Each row is a point on a landscape with many valleys, with its height.
A ball rolls from a point to the lowest of its 2 nearest points, and stops where none of them is lower. Distance is the straight distance between rows; heights are no part of it.
fefe: [-1.35  0.84 -0.90  1.03 -1.20  1.59  3.75  0.54  1.35  0.34  2.01  3.98
  1.40 -1.32  0.44  3.21 -3.70 -2.98  2.47 -1.63 -3.43 -4.97 -0.28]  (h 200)
Zom: [ 0.60  0.31  1.74 -0.81 -0.70  1.16 -0.70  2.51 -1.62 -0.84  6.62 -1.66
 -1.18  0.53  2.45 -3.28 -0.97  2.55 -6.43 -1.54  2.62 -1.27  1.18]  (h 491)
Taru: [-3.60 -5.14 -0.67  3.80  0.15 -0.92 -1.69 -1.61  0.83 -0.54  1.80  2.44
 -1.98 -2.84  1.49  3.88 -3.91 -0.20 -2.59  0.60 -2.12  3.43 -0.37]  (h 469)
peg: [-2.80  1.13  3.11 -0.03 -0.98 -1.15 -3.21 -1.18 -0.62 -3.19  0.31  1.93
 -3.24 -1.83 -0.43  1.93 -2.09  3.95  0.69  2.36  0.45  2.90 -0.91]  (h 288)
sanu: [ 0.04 -2.16 -0.63  2.06 -1.08  1.83  1.01 -1.30 -0.64  3.21  0.67  0.93
  0.49 -0.68  2.60  1.07 -0.67 -2.10 -0.78 -4.50 -0.33 -3.57 -0.27]  (h 263)
Bez: [-2.80  0.44 -3.28  0.39  0.13  1.60 -2.12  0.93 -0.72 -2.85 -0.20  1.47
 -3.30 -0.04 -0.71  2.91 -0.77  1.07  0.22 -0.70 -0.09  2.75 -0.87]  (h 299)
duzo: [ 3.03  3.09 -3.41 -0.26  0.26  1.50  3.54  1.18 -0.37  1.49 -0.50  1.66
 -0.15  0.30 -2.66  0.21  2.22 -1.37  3.30 -1.02 -3.55 -4.27 -0.90]  (h 190)
teno: [-1.60 -0.95  4.39 -0.12  1.98 -1.72 -0.23 -4.16  4.30 -1.54 -4.93 -0.20
  3.43 -0.10 -3.84  1.32  3.26 -0.69 -0.45  2.36  0.86  3.43  3.95]  (h 471)
fumul: [ 1.70  0.38  0.53  0.88 -1.77  0.45 -0.99 -0.61 -3.24  2.56  1.87  1.24
 -1.57  0.48  2.47 -0.52 -1.00 -0.06 -0.98 -1.00  0.17 -0.93 -1.14]  (h 328)
zed: [ 0.25 -3.12  2.44  4.29 -2.02 -2.29 -1.63 -0.22  0.11  0.06 -0.22 -0.77
  1.29  1.87  1.78  0.52 -0.59  1.25 -1.09  2.03 -1.33  1.43 -1.65]  (h 261)
zeso: [-1.10 -1.93 -1.09  1.92  1.42  1.41  2.53  2.26  1.03 -0.79  4.28 -2.68
  2.09 -0.96  2.42 -2.73 -1.72 -1.39 -4.27 -4.90  1.37 -2.28  1.84]  (h 332)
nusu: [ 4.52  2.16 -2.51  1.28  1.38  0.03  2.46  1.33 -0.07  1.07 -2.21  0.92
  1.45  0.44 -3.50 -1.99  7.20 -2.08 -0.29  2.13 -1.71 -2.68 -1.65]  (h 238)
zafo: [ 3.00  1.48  3.45  0.40  0.18 -1.76 -2.24  0.83 -1.55 -2.87 -2.67 -2.10
  1.51  1.60  0.24 -1.71  1.07  2.26 -0.08  1.60  2.47  0.02  2.15]  (h 318)
Rop: [ 6.72  4.85 -0.62 -3.51 -1.91 -0.84 -3.53  1.15 -3.32  0.57 -2.43 -0.57
  0.46  4.19 -0.54 -3.28  0.59  0.27  0.84  4.95  0.48 -1.82 -2.24]  (h 357)
Zozi: [-3.10  2.59  3.52 -1.58  1.13 -2.15  0.48  1.67  2.67 -6.39 -2.04 -1.94
  1.41  0.78 -1.68 -1.25  1.93  2.69  0.48  1.53  2.29  2.23  4.09]  (h 18)
Dipe: [ 1.93 -2.67 -2.73  2.50  1.62  0.10  4.14 -0.42  2.98  0.87 -3.10  2.63
  2.54 -1.49 -3.79  1.62  5.26 -3.71  0.77  1.89 -2.92 -0.33  1.09]  (h 584)
vov: [ 1.60  2.78  0.20 -1.09 -0.55 -3.02 -1.76 -1.93 -0.47  1.61 -4.21  0.09
 -2.34 -0.59 -5.39  0.05  4.46  2.20  2.81  6.65 -2.56  1.18 -5.80]  (h 329)
defos: [ 2.19  2.49 -2.19 -4.74 -1.02  1.77 -1.04  2.35 -5.27  1.48  4.40  0.53
 -2.25  1.01  2.45 -2.53 -2.14  0.76 -0.45 -1.64  2.84 -3.08 -0.85]  (h 568)
peva: [-6.51 -4.99  2.18 -1.54  0.34  0.13 -0.35 -1.10  4.50 -1.56 -0.31 -2.67
  0.54  1.02  1.59  2.21 -2.16  2.03 -5.35 -0.42  2.50  5.02  4.88]  (h 529)
nolo: [-2.41  2.04  2.59 -0.79 -0.60 -1.11 -3.87 -5.70  0.27  1.53 -3.54  0.81
 -2.62 -2.46 -2.15  2.48 -0.46  1.48  2.78  1.35 -0.51  3.74 -3.23]  (h 339)
Kip: [-1.13 -0.95  2.25  1.05 -0.33 -0.29 -4.10 -5.52  1.11  1.38 -3.67  1.54
 -0.77 -1.21 -0.81  3.56 -0.93 -0.14 -0.58 -0.47  0.02  2.68 -0.58]  (h 246)
levov: [-6.05 -0.43  5.39 -1.03  1.27 -1.93  0.43 -1.30  3.29 -5.46 -2.76  0.23
  1.54 -0.69 -1.25  0.96  0.49  0.96  1.31  2.84  2.51  1.95  3.33]  (h 95)
Lagog: [ 0.45 -2.22 -3.24  0.91  3.68  1.43  5.63  3.78  2.09 -2.29  0.78 -1.28
  4.75 -0.08  0.18 -2.21  1.59 -3.66  2.27 -2.51 -0.12 -1.87  3.87]  (h 619)
Rurum: [ 1.13 -2.60 -2.36  3.41 -0.21 -1.34  0.16  1.85 -1.40 -1.52 -1.86  2.37
 -0.80 -1.54 -1.22  0.86  3.13 -0.42  2.01  4.76 -2.48  1.80 -0.19]  (h 321)
Vep: [-0.42  1.33  0.46 -2.85 -0.96  2.06  0.85  0.85 -1.84  5.27  6.74 -0.23
 -0.58  0.85  3.58 -2.02 -1.17 -2.41 -0.52 -3.81 -0.20 -6.45 -3.72]  (h 169)
faz: [ 3.51  1.09 -1.22 -0.06 -2.00  0.49  0.59  2.47 -1.42  1.54  4.19 -1.60
  0.82  2.36  3.63 -2.83 -2.73 -0.08  0.38 -1.80 -1.53 -5.84 -1.90]  (h 61)
kerur: [ 0.36  0.31  1.21  0.91  2.47 -0.02  0.42 -2.78  3.03 -0.78 -4.46 -1.95
  3.17  0.13 -3.51 -0.43  4.24 -0.68 -1.42 -0.02 -0.63  2.88  2.68]  (h 517)
gimat: [-2.71  0.87 -1.84  0.81  1.49  3.05  3.35  3.18  2.11 -0.33  5.22 -1.35
 -0.12 -1.30  2.32 -1.29 -3.85 -1.22 -1.41 -5.09 -0.10 -6.34  1.26]  (h 293)
soder: [ 0.80 -0.17  0.06  0.82  2.31  1.84  0.18 -0.89 -0.32 -0.20  0.33 -1.79
  0.00 -1.64  0.35 -0.79 -0.38  0.79 -2.86 -4.16  2.61  1.19  2.51]  (h 371)
tup: [-0.15 -2.66 -3.25  2.06  0.32  1.52  4.77  1.56  3.96 -0.90 -0.61  0.50
  2.01 -0.19 -0.26  2.25 -1.97 -0.99  1.51 -3.06 -3.23 -0.94  2.89]  (h 91)
vetok: [ 3.42  3.66 -1.10 -2.54  0.85  2.11 -1.86  2.54 -4.66 -2.76  2.56  0.26
 -1.00  0.69 -0.36 -2.80  0.47  0.32 -0.82 -1.10  3.41 -0.88  0.37]  (h 582)
nenu: [ 0.26  5.39  2.75 -6.38 -2.57 -0.86 -4.54 -1.06 -2.56 -1.19  0.54 -1.11
 -2.48  3.33  0.41 -2.29 -2.11  4.66  1.41  1.76  2.30 -0.33 -0.61]  (h 327)
Der: [-0.62  6.10  5.09 -2.95  0.46 -1.77 -2.49 -1.33  0.71 -3.36 -2.72 -0.94
  0.23  1.03 -1.43 -0.69  1.14  2.46  1.21  2.68  1.30 -1.40 -0.39]  (h 232)
Letev: [ 1.05  0.22 -1.17  2.01  3.37  2.21  1.32  1.85  0.72 -1.73  2.88 -2.91
  2.12 -2.09 -0.50 -3.23 -2.36 -1.30 -1.81 -5.44  3.23 -0.55  2.58]  (h 331)
Rekat: [ 2.87  2.06 -0.66 -1.66  1.33  2.29 -1.75  2.24 -2.49 -0.68  7.44 -2.08
  1.07  0.42  1.12 -5.52 -1.93  0.64 -4.77 -2.89  2.56 -2.77  0.47]  (h 530)
nak: [ 3.24  1.02 -0.09  2.09  1.75 -0.35  2.48  1.94  0.77  0.06  1.43 -0.91
  4.34 -0.10  0.22 -2.26 -0.49 -4.05  1.21 -2.28 -0.53 -6.01 -0.16]  (h 165)
Pegu: [-1.21 -4.70 -3.85  1.75  1.84  0.57 -0.24 -2.41  1.58  0.19 -3.11  2.98
 -0.41 -2.00 -0.75  4.00  0.87 -2.60  0.50 -0.53 -1.61  2.22  0.89]  (h 212)
Tabo: [-2.95 -2.70  1.90 -2.26  2.32 -0.21  2.44  1.70  1.56 -2.89 -3.49 -1.63
  4.22  0.03  0.00 -0.91  4.02  0.37  0.70  1.82  1.83  5.69  4.52]  (h 188)
Vodun: [-1.63  2.87  3.70 -5.64 -3.31 -1.50 -2.56 -1.84 -1.86  1.68  3.15 -0.65
 -3.52  0.99  1.75 -1.16 -2.68  5.39 -0.62  1.77  2.12  1.53 -2.36]  (h 415)
Kole: [-2.59 -3.07 -3.54  2.71 -1.05  0.86  2.05  2.37 -0.31 -0.99  1.80  3.47
 -2.21 -1.87  2.55  3.94 -2.42 -0.89  0.88 -1.30 -1.59 -2.18  0.56]  (h 286)
gusi: [ 1.70  0.60 -2.68 -0.19  1.32  1.01 -0.09  1.45 -2.22 -1.30 -2.95  0.14
 -1.72 -0.45 -1.39  0.18  4.44  0.95  1.69 -1.44 -0.25 -0.25 -0.71]  (h 298)
Lovol: [-1.20 -0.43 -2.51  1.28  1.95  0.58 -0.36  2.10 -0.58 -4.08 -1.46  0.18
 -1.91  0.08 -1.11  0.32  2.75  0.88  0.54 -0.68  1.29  2.16  1.59]  (h 277)
Lumo: [-3.49  2.70  3.00 -3.91 -2.14  0.78 -2.60 -1.86 -1.20  2.35  1.81 -2.93
 -4.28  1.90  0.98 -1.06 -2.06  4.09 -2.76 -2.25  1.97  0.53 -2.39]  (h 503)
muze: [ 1.76 -3.16 -2.48  0.86  2.92  1.23  1.79 -1.73  3.93  0.22 -4.16 -0.33
  3.27  0.15 -3.43  1.47  4.72 -3.94 -0.95 -1.25 -1.68  0.90  2.98]  (h 554)
gam: [-0.83 -4.85 -1.98  1.88 -0.26  0.56  4.09  2.49  1.51 -1.24 -0.01 -0.72
  2.30  0.22  2.06  0.95 -1.62  0.02 -0.73 -1.66 -0.94  2.42  4.59]  (h 23)
mimas: [-1.82 -1.07  3.64  0.19  1.93 -1.46 -0.11  1.11  1.18 -2.41 -0.30 -4.44
  3.49  0.33  2.01 -2.71  0.59  0.96 -2.08 -1.66  3.37  1.85  3.43]  (h 413)
Bobuk: [-1.87 -1.66 -2.56  1.26  1.09  0.85  5.39  1.19  3.46 -0.63 -2.39  1.71
  2.47 -1.16 -0.20  3.66  0.14 -1.08  3.89 -2.39 -3.77 -5.21  2.51]  (h 127)
Bak: [ 0.94 -1.74 -3.02  2.63 -2.02 -0.79  0.68 -2.23  0.00  3.59 -0.74  2.09
 -1.03 -0.81  0.39  3.17 -2.40 -2.56  4.05  0.74 -4.16 -2.13 -4.10]  (h 510)
fevu: [ 0.61 -3.81 -2.49  3.87 -1.01 -0.61  0.84 -1.09  2.96  1.20 -1.67  1.78
  0.99 -0.80 -0.96  3.01  0.17 -3.45  2.82  2.02 -4.97 -2.07 -2.46]  (h 534)
temi: [ 0.90 -0.50  0.58  0.86 -0.05 -3.85 -2.16  2.06 -1.04 -4.11 -2.60  1.69
  0.10  0.00 -1.88 -0.30  3.65  1.21  1.39  4.94  0.23  2.29  0.16]  (h 361)
fita: [ 3.51  1.09 -2.69 -0.50  3.38  0.33  2.64  3.60 -0.79 -3.31  0.04 -1.39
  2.56  0.07 -2.42 -3.13  4.29 -0.42 -0.33 -0.77  1.07 -0.24  2.90]  (h 278)
fem: [-2.86 -4.32  1.46  0.26  0.21  1.99 -0.66 -1.69  1.39  1.97  3.08 -1.41
 -0.81 -1.16  2.50  1.03 -0.02  1.01 -7.13 -4.04  1.08  0.19  1.67]  (h 316)
Gatam: [-2.80 -0.76 -0.91 -0.71 -0.93  2.32  2.12  2.37  0.23  2.64  6.28 -1.12
 -1.72 -0.76  3.28 -0.20 -1.27 -0.74 -2.63 -5.20  0.38 -5.12 -1.32]  (h 248)
fuvi: [ 3.42  0.02 -1.96  3.05 -0.97  0.51  0.75  0.99 -3.15  0.74 -1.37  4.23
 -0.96 -1.23 -0.85  0.86  1.08 -0.91  2.08  3.03 -1.70 -0.48 -1.30]  (h 354)
Notid: [-3.53 -5.91 -4.06  2.40  0.81  0.79  0.52 -0.38  1.27 -0.43 -1.03  1.81
 -0.54 -1.57  3.05  4.10 -1.46 -1.83 -0.36 -2.72 -1.74 -1.33  0.85]  (h 257)
roze: [ 2.31  2.63 -1.54 -3.31 -1.17  2.71  0.42  2.86 -3.19  1.18  8.03 -0.85
 -1.62  0.03  2.11 -4.38 -3.09  0.83 -2.67 -3.74  2.61 -5.05  0.00]  (h 550)
kel: [ 0.82  1.49 -1.65  1.23  0.86  1.59  4.46 -0.35  1.91  2.14 -1.94  3.11
  1.34 -1.57 -1.93  1.99  0.52 -3.12  3.80 -1.81 -3.21 -6.01  0.64]  (h 160)
pav: [ 3.81  0.64 -2.20  0.02 -0.23 -1.67 -0.27  0.37 -1.28  1.95 -3.10  0.17
 -1.68  0.76 -4.50 -1.52  6.18 -0.27  1.63  4.44 -2.31 -0.66 -3.40]  (h 280)
tez: [-1.30 -3.58 -0.70  1.36 -1.12  2.24  2.12 -0.89 -0.20  2.29  2.82  2.22
 -1.12 -1.98  2.75  2.78 -2.15 -0.95 -4.26 -4.11  0.37 -1.04  1.01]  (h 193)
koni: [-0.46  0.16 -3.18  0.30 -0.94  2.61  1.06  3.52 -2.92 -1.30  3.01  2.79
 -1.97 -0.10  2.46  0.48 -1.96 -0.40  0.66 -1.45  0.88 -2.91  0.67]  (h 311)
lizop: [ 4.83  1.52 -2.69  1.17  3.65  0.88  0.94  2.63 -0.79 -3.18  3.60 -2.83
  2.92 -1.55 -0.98 -5.40  0.37 -1.82  0.02 -2.46  3.13 -1.53  2.10]  (h 302)
koz: [ 4.15  4.03 -2.81 -3.09 -0.40  1.63  1.14  2.71 -2.48  0.02  1.38 -0.55
 -0.35  1.23 -1.59 -2.53 -0.69 -0.32  3.55 -0.92 -1.15 -3.46 -1.58]  (h 213)
kuvo: [-2.92 -3.00  3.67  0.14  1.17  0.35 -0.27 -1.37  3.32 -1.25 -1.47 -3.45
  1.89  0.54  1.58 -0.23 -1.21  1.61 -3.66 -2.45  2.54  3.24  4.88]  (h 463)
ror: [ 1.58 -1.04 -1.81  2.15  2.16  2.01  2.18 -0.64 -0.14  0.92 -1.42  0.74
  1.27 -2.22  0.33  0.85  0.90 -2.97  0.04 -3.78  0.40 -0.86  1.47]  (h 309)
menin: [ 3.05  5.08  4.18 -1.75  1.43 -0.46 -2.71 -0.72 -1.00 -0.84 -3.63 -0.58
  0.00  0.64 -2.16 -2.70  3.19  1.86  1.18  2.68  2.94 -1.04  0.59]  (h 275)
dev: [ 1.42  0.47 -0.86  0.60 -2.15 -0.85 -1.88 -3.66 -0.49  6.08 -2.35 -0.28
 -1.73  0.07 -1.29  0.81 -1.18 -1.75  2.91  3.66 -1.87  2.40 -5.44]  (h 435)
Sufub: [ 4.77  4.73  3.55 -1.34 -2.23 -1.41 -3.72  0.39 -1.78  0.94  0.10 -0.98
  0.30  3.96  0.34 -3.01 -0.48  1.14 -0.85  3.44  0.17 -0.70 -2.23]  (h 401)
navi: [ 5.57  4.27 -0.87 -1.78 -0.69 -1.08 -0.92 -0.65 -1.62  3.29 -4.12 -0.59
 -1.72  2.57 -2.28 -3.91  4.31  0.40  1.48  5.18 -0.58 -1.44 -3.87]  (h 320)
bup: [ 3.17 -0.76 -1.18  1.72 -1.31  0.30  0.62  2.82 -1.35 -1.52  2.54 -1.89
  1.70  2.55  2.16 -1.97 -0.96  0.78 -1.24 -1.77 -0.08 -2.06  1.18]  (h 119)
serin: [ 2.93  5.26 -0.11 -6.22 -1.53  0.39 -2.50  0.50 -3.46  2.03  1.21 -1.08
 -1.61  3.61  1.02 -2.36 -1.78  1.90  1.50  1.27  2.31  1.47 -1.96]  (h 285)
lor: [ 0.28 -1.46 -0.81 -0.12  2.31 -0.22  2.06  2.51 -0.86 -3.57 -2.74 -1.27
  1.96  0.32 -1.61 -1.33  5.71  1.10  0.50  0.87  0.86  3.67  3.29]  (h 242)
sas: [ 1.55  2.46 -0.91 -0.07 -3.33 -0.95  0.42 -0.99 -1.32  6.53 -0.14  1.22
 -0.68  2.46  1.34 -0.12 -1.75 -3.73  3.10  2.71 -0.47  0.31 -5.73]  (h 358)
lesul: [-4.96  1.11  3.21 -0.57  0.85 -0.16 -0.36  0.75  1.46 -5.89  0.27 -1.60
 -0.90  1.26  0.31 -0.24 -1.64  3.09 -2.58 -0.09  2.85  3.22  2.77]  (h 93)
sidu: [-5.16 -3.41  0.37 -0.14  1.68 -0.80  0.03  0.76  3.56 -4.51 -2.61 -0.13
  0.37 -1.25 -1.24  2.99  0.71  2.28  0.04  2.47  0.57  6.60  3.03]  (h 195)
zeli: [-0.21  2.73 -1.79 -0.94 -0.60  2.62  3.18  3.33 -1.39  0.07  5.26  1.44
 -1.15 -0.76  1.55 -0.31 -4.11 -0.90  1.60 -3.75  0.11 -6.60  0.98]  (h 317)
Fudem: [-0.75 -2.86 -1.05  1.88 -3.23 -1.13 -2.17 -0.01 -2.55  2.41  3.24  1.94
 -2.63 -0.60  2.97  1.23 -2.03  1.07 -0.90  0.50 -0.69 -0.14 -3.70]  (h 396)
diti: [ 3.73  3.60  2.16  0.53 -0.93  0.21 -0.23 -3.06 -1.22  3.83 -4.64  1.30
 -0.71  0.37 -2.97  0.23  1.45 -0.39  0.35  1.54 -0.32  2.21 -2.70]  (h 388)
garu: [-2.34 -0.15 -1.25  0.10 -0.11  1.64 -2.71 -2.45 -0.90  1.35 -0.64  2.25
 -3.28 -0.74 -0.60  2.99 -1.30 -1.07 -0.16 -0.90 -0.86  2.94 -2.45]  (h 326)
Zami: [ 1.43  0.82  0.95  1.33 -1.92  0.92  2.56  1.74  0.70  2.17  3.06 -0.18
  2.67  0.69  3.08 -1.67 -2.46 -1.50  1.24 -3.39 -2.35 -8.17 -0.31]  (h 118)
favas: [-1.86 -0.70  3.19  0.30 -1.36  1.14 -0.99  0.01 -1.07  0.30  4.70 -1.93
 -2.94 -0.20  1.96 -0.64  0.10  3.12 -6.06 -3.27  1.91 -0.08 -0.31]  (h 426)
Dofu: [-4.45 -6.31 -3.53  0.42  1.74  2.37  1.90 -0.39  4.07  0.63  2.26  0.00
  0.42 -0.17  2.26  3.58 -3.70 -2.30 -5.02 -3.46  0.16  0.81  4.16]  (h 659)
Gim: [-0.28 -2.60 -1.29  2.68  1.11 -1.20  0.05 -1.81  0.72 -0.71 -3.11  2.59
 -0.16 -1.85 -3.42  2.77  3.39  0.43  0.82  2.87 -2.33  3.47 -0.50]  (h 274)
Dol: [-1.50 -0.05  4.40  0.04  0.67 -3.05 -1.50 -2.90  2.24 -2.44 -5.43 -0.90
  0.30 -1.56 -3.42  1.80  3.57  1.84  1.89  3.72 -0.62  1.83  1.30]  (h 408)
Tok: [-0.69  2.38  4.30  0.25 -0.60 -4.11 -3.03 -3.28  1.22 -2.16 -5.05 -0.53
 -1.78 -1.57 -3.20  0.64  2.06  2.69  3.94  4.77 -1.54 -0.46 -2.75]  (h 461)
gemi: [-0.12 -0.34  1.09  0.81  1.49 -2.82 -0.22 -2.64  1.61  0.38 -4.42  1.35
 -0.63 -2.07 -5.30  1.53  6.34  1.29  0.36  4.44 -1.86  2.28  0.45]  (h 340)
laf: [-5.33 -7.21 -0.49  0.11  0.46 -0.15  0.94  1.03  3.08 -2.04  1.22 -0.72
  1.13  0.53  3.25  2.06 -2.44  0.81 -3.41  1.27  0.75  5.52  4.53]  (h 588)
tevi: [ 0.77  2.52 -1.11 -1.35 -3.33  0.88  2.54  0.19 -1.60  4.87  1.44  2.81
 -0.85  1.64  1.71 -0.46 -1.57 -5.13  4.20  0.30 -1.01 -3.72 -4.72]  (h 294)
vipa: [-3.18 -4.78 -0.38  3.04  1.00 -2.52 -1.81 -0.59  2.11 -2.36 -0.57 -0.77
  0.59 -0.27 -0.53  3.25 -1.40 -0.46 -0.66  2.19 -2.72  4.58 -0.51]  (h 411)
pitir: [-1.86 -3.78 -1.06 -1.24  1.92  1.32  3.14  1.72  2.86 -1.68 -2.13 -2.12
  4.20  1.40  1.43 -0.60 -0.50 -1.55 -1.25 -0.32  0.53  5.10  3.93]  (h 108)
fulip: [-4.16 -3.56 -0.74  1.41 -1.34 -0.09 -2.23 -0.76  0.56  0.99  4.30  1.33
 -3.11 -0.56  1.23  2.43 -3.50  0.78 -3.64 -0.72 -1.77  1.55 -2.39]  (h 467)
kat: [-1.09  5.13  4.54 -2.73  1.38 -0.08 -4.02 -0.31 -0.89 -2.05  1.81 -3.61
 -1.45  1.11  0.82 -3.44 -1.34  1.94 -3.17 -1.67  3.69 -1.14 -0.49]  (h 230)
Dun: [-3.13  2.38  4.64 -1.35  0.56 -4.77 -2.34 -3.03  1.70 -4.19 -1.87 -0.24
 -1.64 -2.85 -3.85  2.22 -1.03  3.71  4.72  4.68 -2.38  0.45 -2.53]  (h 502)
vimut: [ 0.78 -1.43  0.28  2.90 -1.69 -1.70 -3.79 -2.23 -1.19  2.10 -2.89 -0.39
 -0.96 -1.92 -0.41  1.64 -1.15 -0.44  2.54  3.44 -2.66  2.32 -3.55]  (h 495)
padi: [ 1.57  3.27 -0.35 -2.72 -1.12  1.47  1.27  1.53 -2.61  3.75  6.50 -0.22
  1.37 -1.69  2.95 -3.89 -2.80 -1.87  1.93 -2.66  2.18 -8.86 -1.84]  (h 231)
Namo: [-3.44 -6.77 -1.03  0.60  1.10 -1.74 -0.85 -1.68  4.02 -1.59 -3.26  0.28
  3.01 -0.11 -0.60  2.51  0.24 -3.03 -0.33  2.88 -1.70  5.74  1.81]  (h 352)
kap: [ 2.14  4.45  2.85 -2.08  1.22  0.31 -2.03 -0.61 -2.31  2.54  1.43 -2.38
  0.43  0.83  0.13 -3.12 -1.51  0.60 -1.99 -2.97  2.36  0.46 -1.56]  (h 297)
Lirod: [-1.19  0.49  0.12 -3.32 -3.54  0.44  0.03  0.23 -1.55  5.36  6.35 -0.41
 -3.49  2.05  2.37 -0.36 -3.27  1.22 -0.70  0.16 -0.57  1.50 -4.09]  (h 658)
zap: [ 3.02  1.72 -0.87 -0.20 -1.86  0.39 -1.52  0.72 -4.55  0.66 -0.60  3.28
 -2.31 -0.39  0.26  0.28 -0.25  1.04  1.65  1.19  0.45  1.36 -0.10]  (h 377)
zuku: [-5.01 -5.13  2.36 -1.41  1.88 -3.46 -1.60 -1.78  4.22 -3.95 -2.86 -0.08
  2.32 -1.80 -1.27  2.93 -0.71 -0.32  1.09  4.02 -1.27  7.13  3.10]  (h 276)
Zon: [ 5.40  2.92 -1.29  1.40  1.24  0.35  1.82  2.15  0.11  0.39 -1.23 -1.06
  2.70  0.39 -1.52 -3.84  3.22 -3.21  0.34 -0.34  0.15 -3.64 -1.35]  (h 201)
fovof: [ 4.98  3.50 -2.94 -3.13 -1.30  0.22  1.32  0.38 -2.50  4.89 -2.00 -0.36
 -0.48  2.83 -0.94 -2.59  2.60  0.00  4.26  2.49 -0.11 -0.99 -4.03]  (h 282)
Bozif: [ 3.81  3.82 -2.75 -3.69 -2.24  0.43  0.20  0.98 -2.94  4.02  1.47 -0.70
 -1.09  3.31  1.34 -2.17 -2.14 -0.43  3.11 -0.49 -0.21 -1.14 -3.63]  (h 243)
genid: [-4.92 -7.27 -3.93  0.72  1.92  0.19 -0.92 -1.51  3.84 -1.39 -0.31  0.94
 -0.51 -0.57  1.48  4.32 -3.24 -2.06 -3.38 -0.36 -0.65  4.58  3.81]  (h 630)
feriv: [-0.74  1.83 -2.24 -0.65 -3.08  2.10  3.24  0.18 -1.18  3.56  3.69  3.15
 -1.58 -0.57  1.10  1.47 -3.28 -1.34  3.23 -1.29 -1.79 -3.17 -2.67]  (h 247)
betak: [ 0.05 -0.19  5.01  1.28 -0.65 -2.17 -1.99 -0.49 -0.80 -2.05 -0.80 -2.82
  1.85  0.69  2.46 -1.27  0.70  2.81 -1.52 -1.26  3.93 -0.47  2.74]  (h 364)
lidef: [-3.29  3.73  4.28 -2.46 -0.71 -1.18 -2.32 -0.69  0.63 -4.21  0.76 -1.56
 -2.17  1.48 -0.15 -0.48 -1.23  2.85 -1.39  0.36  3.05 -0.65  0.53]  (h 168)
gof: [-1.23  1.81  2.44 -3.75 -3.38 -1.48 -2.47 -3.15 -2.39  6.09  3.53 -0.31
 -2.51  2.07  2.25 -0.45 -2.64  1.74  0.01  1.49  1.65  3.47 -4.39]  (h 553)
Penu: [ 3.82  4.24  2.53  0.28  1.73 -1.42 -0.37 -1.88  0.23  1.40 -5.67 -0.23
  0.59  0.02 -4.75 -0.78  5.04  0.76  0.26  2.25  0.77  0.40  0.25]  (h 323)
fak: [-1.93 -3.41  0.59  2.33  1.56 -0.61 -1.39 -3.47  1.81 -0.36 -3.86  1.91
  0.62 -1.08 -0.44  3.94  0.87 -0.27 -1.54 -1.34  0.53  3.32  3.16]  (h 135)
vikuf: [-0.94 -2.61 -1.46  1.39 -2.68 -0.61 -1.20 -2.86 -1.77  5.64  1.95  1.06
 -1.90 -1.32  2.74  2.55 -2.60 -1.51  1.63 -0.49 -2.68 -0.55 -5.17]  (h 464)
mipe: [-3.86 -1.22  2.50  0.89 -0.88 -1.15 -1.61  0.33  1.24 -3.17  0.79  1.43
 -1.04 -0.85  0.49  1.60 -1.69  2.32 -2.28  0.88  1.61  3.16  1.91]  (h 189)
led: [ 1.15  3.54  1.84 -1.24 -1.53 -0.92 -2.87 -1.23 -2.58 -1.07 -1.23  1.73
 -2.32  0.33 -3.03  0.08 -0.03  2.95  2.02  3.34  0.12  2.48 -1.71]  (h 362)
Vuniv: [ 1.43 -1.41 -2.40  1.91  2.56  0.93  6.41  2.86  2.17 -1.31 -1.29  1.15
  4.15 -1.15 -0.99 -0.39  4.51 -3.24  1.77  0.28 -2.34 -0.43  3.07]  (h 607)
das: [ 3.57  3.33  1.33  1.00  0.77  1.18 -0.26 -0.95 -1.41  1.16 -1.21 -1.56
  1.40 -0.31 -0.65 -2.21  0.74 -0.03 -1.08 -3.11  2.21  0.04  0.53]  (h 348)
faza: [ 2.03 -2.23 -1.09  3.86 -1.30 -0.86  0.54  1.70 -0.28 -1.67 -0.63 -1.31
  2.00  2.06  2.09 -0.17  0.32  0.12  0.74  0.60 -1.28  0.51  0.38]  (h 170)

For each start below, name the point where the ball stops.
peva -> lesul
vov -> faz
dev -> gam
defos -> tez
Rop -> faz
serin -> gam
